Each row is a point on a landscape with many valleys, with its height.
A ball rolls from a point to the lowest of its 6 nearest points, and stops where none of them is lower. Distance is the straight distance between rows; heights are no part of it.
(509): [-4 -20 -6 9 -6 6 2 15 -12 -3 14 6 -6 1 9]  (h 503)
(474): [3 16 2 2 6 19 -6 -10 -19 11 -3 -14 -26 -14 24]  (h 421)
(164): [-4 17 9 -5 5 -6 3 -9 7 4 -12 5 -4 5 4]  (h 537)
(184): [-9 19 -24 -3 9 -19 -15 -6 16 7 5 24 18 23 -28]  (h 693)
(615): [-15 18 -20 2 4 -15 -4 -7 10 7 7 27 10 20 -15]  (h 498)
(332): [3 -36 0 15 -14 2 13 16 0 -13 13 -17 11 -14 -2]  (h 281)
(165): [8 21 16 -19 7 -1 6 -8 2 -5 -22 -9 -2 3 3]  (h 642)
(597): [-7 2 -2 -2 0 -10 1 2 7 1 1 16 9 13 -8]  (h 466)
(275): [16 -29 5 4 -4 23 -12 10 -13 -15 16 -37 -14 -26 3]  (h 201)
(461): [17 5 0 2 6 27 -22 -6 -24 6 7 -23 -26 -17 20]  (h 473)
(587): [-1 -24 -10 16 -11 -5 10 17 -4 -11 14 11 17 5 -3]  (h 605)
(237): [1 3 -15 -5 3 -13 -11 1 14 0 3 19 27 20 -23]  (h 618)
(127): [7 -28 9 1 -8 10 3 14 -7 -15 8 -23 -7 -19 2]  (h 357)
(555): [17 -15 4 -1 1 25 -17 2 -22 -3 12 -24 -19 -18 14]  (h 527)
(481): [2 -13 -1 -1 -5 -10 1 9 13 -6 1 10 22 8 -13]  (h 511)
(406): [-1 -5 -11 1 -4 -15 -1 6 11 -3 3 22 26 18 -20]  (h 695)
(566): [-3 9 7 -4 1 3 5 -5 -6 6 -8 0 -12 -2 12]  (h 446)
(216): [4 6 8 -18 2 -8 -3 0 19 -5 -11 2 19 8 -15]  (h 550)
(179): [-1 -20 -5 8 -9 -6 9 14 -1 -11 10 9 18 4 -4]  (h 392)
(559): [6 5 15 -10 1 7 5 -3 -8 -1 -14 -8 -10 -5 11]  (h 518)
(271): [-2 20 10 -6 7 5 6 -13 -3 4 -17 -7 -16 -3 16]  (h 570)
(142): [-8 -12 -4 8 -5 -3 7 8 -7 -3 9 15 1 5 2]  (h 437)
(214): [3 -18 6 2 -5 11 -1 12 -13 -3 7 -6 -8 -12 9]  (h 334)
(578): [5 4 -12 -11 3 -14 -17 4 20 1 -1 13 30 15 -29]  (h 219)
(488): [0 19 5 -14 8 -10 -1 -9 17 3 -15 3 5 10 -7]  (h 602)
(272): [0 -25 2 6 -12 -5 10 14 4 -9 6 -3 17 -3 -8]  (h 183)
(54): [1 -18 9 -3 -7 0 5 9 -2 -8 0 -3 5 -5 0]  (h 266)
(9): [5 -35 -9 24 -17 -5 17 16 1 -16 18 -10 22 -11 -9]  (h 352)
(395): [-9 37 2 9 13 0 9 -33 9 16 -16 -7 -17 -2 12]  (h 401)
(55): [-11 30 0 -2 11 -9 2 -18 15 12 -10 7 -7 7 2]  (h 477)
(247): [6 -12 2 1 0 19 -8 7 -21 0 8 -14 -22 -12 14]  (h 412)
(241): [-3 30 9 -5 10 -4 9 -22 4 8 -19 -4 -9 2 10]  (h 508)
(594): [-13 31 -28 1 15 -20 -16 -16 23 14 3 20 6 21 -28]  (h 643)
(151): [6 -9 -16 2 -4 -15 -5 9 15 -6 3 12 40 14 -29]  (h 108)
(470): [4 -8 17 -9 -4 3 5 5 -7 -4 -7 -8 -3 -8 6]  (h 356)
(75): [-2 -10 4 -1 -4 -4 6 7 -2 2 3 8 0 2 3]  (h 323)
(178): [-9 30 -12 -6 12 -17 -11 -16 21 14 -1 15 5 16 -15]  (h 143)
(606): [-13 2 -13 13 -6 -5 10 4 -7 1 15 26 -3 10 1]  (h 414)
(100): [-6 42 3 -1 16 -4 12 -28 12 15 -23 -10 -10 0 8]  (h 133)
(583): [4 -28 1 7 -10 9 1 14 -11 -8 12 -11 -4 -12 4]  (h 363)
(254): [5 -22 0 3 -9 -12 5 13 18 -12 2 -2 31 2 -19]  (h 362)
(232): [7 -13 2 -6 -4 -11 0 8 23 -11 -3 -1 33 5 -23]  (h 479)
(182): [-6 -6 -5 8 -2 11 -5 5 -18 10 10 4 -20 -7 17]  (h 420)
(267): [7 2 20 -18 1 2 6 -2 1 -12 -16 -14 1 -5 3]  (h 514)
(67): [17 -20 6 -1 -5 22 -12 7 -19 -11 10 -29 -17 -20 9]  (h 435)
(281): [0 -10 9 -1 -3 10 0 5 -12 1 -2 -5 -13 -8 12]  (h 375)
(46): [7 -17 14 -7 -5 -3 8 7 5 -12 -4 -6 10 -7 -3]  (h 312)
(256): [-12 -1 -5 8 -4 1 3 4 -8 4 8 16 -10 6 6]  (h 384)
(227): [12 -1 5 -2 2 23 -7 0 -21 4 -3 -21 -24 -16 20]  (h 212)
(339): [-4 26 -1 11 5 14 5 -23 -10 19 -10 -11 -28 -11 23]  (h 189)
(513): [4 15 -2 8 8 18 -10 -13 -20 17 0 -13 -29 -14 24]  (h 406)
(368): [9 -11 19 -12 -3 12 7 4 -9 -14 -10 -18 -7 -14 4]  (h 472)
(72): [-5 18 -7 -11 8 -14 -12 -6 18 7 -10 13 13 17 -19]  (h 622)
(153): [-13 17 -2 1 4 -9 2 -10 3 8 0 16 -5 7 4]  (h 438)
(433): [-12 15 -1 6 4 0 3 -9 -1 14 0 12 -19 0 12]  (h 422)
(591): [-12 6 -10 5 -1 -12 4 2 0 2 7 25 4 13 -2]  (h 439)

Where does a ball stop that starts at each point below?
(165) -> (100)
(606) -> (272)
(216) -> (151)
(256) -> (272)
(142) -> (272)
(509) -> (272)
